Points, in no order, along strands that fork, close into loops and pass close to each other.
Two points are linked if the straight distance between their rows is under 35.1. Some points are linked to none.
(284): [ 11 -10   0   4 -24 -21  11 -22 -16  15  16   3  13  21  -4]
(516): [-16 -13  32   9 -20  15  18  18  -3  -4  -9  18  26 -37  56]
(40): [  8 -24  18  -5 -49 -16  23 -19 -15  16  19  14  27   4 -26]
(198): [  4 -12   6  -2  -3  12 -22  15  20 -54 -13  10 -15   3  11]
(421): [  0   6   4  -1  20  11 -23   1  14 -23  -6  -4 -18   3 -10]
(456): [  3  15  -3   2  23   9 -17  -4  11  -7  -7  -9 -21  -1 -20]
(570): [-17 -26  29 -14 -34  -6  34   0 -21  49   9  10  43   1  30]
(58): [ -6 -29   7  -8  -7  18 -21  30  24 -64 -16  14  -5   7  37]
(94): [-16 -33  38  -9 -54  -4  35  -8 -18  40   1  23  49 -14  -7]
(380): [-13  -8  29 -15  19  15 -17  14  11 -21  -1  -7  -4   4  26]
(312): [-12 -18  27 -10 -27  -8  34   2 -19  49  10   6  33  -2  40]
(79): [ -6 -16  26   7 -20  15   1  20  10 -30 -10  16   6 -29  40]
(292): [ 19  37 -46   6  22  -9  10 -10  -3  36   6 -18 -22   0 -44]
(589): [-17 -21  31 -14   4  22 -11  30  14 -38   0   6  10  -5  48]
(144): [-12 -19  31  -4 -10  19  -6  25  15 -37  -5   9   4 -19  37]
(15): [ 12  28 -27   8  25   1  -5  -7   7   8  -3 -12 -22  -7 -38]
(228): [ 12   3  -3  10 -11 -19   8 -24 -14  20   9  -4   0  14   5]
(154): [ -2 -12   5  -5   8  15 -28  12  19 -46 -10   5 -14   9  13]
(2): [ 10   9   6  14   1  -6  -5 -11   3  -8  -4  -2 -16  -8   4]
(41): [  5  -8  13 -13 -21 -24  18 -21 -18  46  12  -6  11  28  -5]
(43): [-13   6 -14 -15  44  18 -26   7  15  -2   0 -18 -13  14  -8]
(463): [  0 -23  -6  21 -44  -3   9   2  -6 -18  -1  27  21 -12  39]
(520): [-10  17   2 -27  38  16 -12   8   9  32  -8 -28 -19   4 -18]
(477): [  8 -21   5  -1 -39 -19  15 -20 -15   8  22  11  24  16 -11]
(347): [ 20  30 -45  22  14 -18   2 -13  -9  -4   2  -4 -16   1 -36]
(133): [  2  21   6  -4  20   1  -5  -8   3  24  -9 -19 -22  -5 -11]
(427): [ -6   0  19  -7  18  10 -20   5  13 -20  -3  -7 -14   1   7]
(207): [ -9  15 -10 -20  40  18 -18   7  14  15  -1 -23 -18   7 -21]
(141): [-10  -2 -21  -6  39  17 -35  12  16 -30  -4  -4 -15  21   7]
(113): [ 15  18 -54  14   5 -38   9 -17 -24  -2  16  -2   5  24 -59]
(195): [ 16  35 -38   4  26   1   3  -6   6  22   3 -18 -25  -8 -46]
(3): [-15   4 -19 -10  43  18 -33  11  15 -15  -1 -11 -13  19   7]
(261): [ 10  -6   5  10 -13   5 -13   7  15 -50 -14  13 -17  -7   7]
(71): [-18  -8  43   1 -13  21  19  26  -2  -1  -8  13  28 -40  55]
(60): [ -6  -8 -11  -5  27  14 -36  15  17 -43  -9   2 -15  23  14]
(50): [ -4 -28  33   2 -64  -8  38 -15 -16  35   2  26  42 -24 -23]
(149): [-18 -12  32 -20  19  19 -13  25  10 -24   5  -4   6   4  45]
(588): [-22 -33  36 -15 -44  -2  34   0 -20  46   4  17  53  -5  14]
(177): [ 18  28 -55   6  14 -28  14 -17 -18  29  13 -13  -3  20 -50]
(226): [  1  24   2 -13  27   6  -5  -4   6  34 -10 -22 -24  -4 -20]
(190): [  8  22 -18   4  26   8 -13  -4  12  -6  -5  -9 -22  -3 -34]
(18): [ 11  12   0  10  -1 -16   5 -21  -9  21   1  -8 -10   4   4]
(48): [ 19  23 -54  23   9 -32   5 -14 -18  -9   8  -1  -5  15 -43]
(525): [  9  19  -4   9  10  -8   1 -17  -3  21  -5 -12 -18   0  -8]
(120): [ 18  33 -50   7  16 -20  12 -16 -14  36   8 -14 -13  12 -42]
(316): [ 10   1   9  14  -9  -1  -9   0   8 -29  -7   7 -15 -12  10]
(551): [ -4 -16  16  15 -28   9   7  15   4 -25 -10  20   7 -31  43]
(493): [ 15  19 -51   4   7 -35  14 -18 -24  18  18 -10   5  25 -65]
(533): [ -9 -18  18  17 -29   7  13  12  -4  -7  -6  19  21 -31  50]

A piece is two or more points that can be reached from each other along the links. Count, over all rows, the pieces, the separate loops (a circle has one, a figure eight two, a Y none), the forks (points with three links) and the tips (points with one).
pieces => 3
loops => 0
forks => 0
tips => 6

A fork is a point with three links, a tip a point with one. Leave the first point through the second and follow the links. Name the first fork or tip that comes.
(154) / (198) => (2)
(493) / (113) => (347)
(50) / (94) => (312)
(149) / (589) => (71)
(525) / (18) => (40)
(312) / (570) => (50)

Name the points in between on the shortest way along the links from the first point to the second, in order.
(120) / (347) => (177) (493) (113) (48)
(533) / (589) => (551) (79) (144)
(456) / (195) => (190) (15)
(261) / (141) => (198) (154) (60)
(589) / (190) => (149) (380) (427) (421) (456)
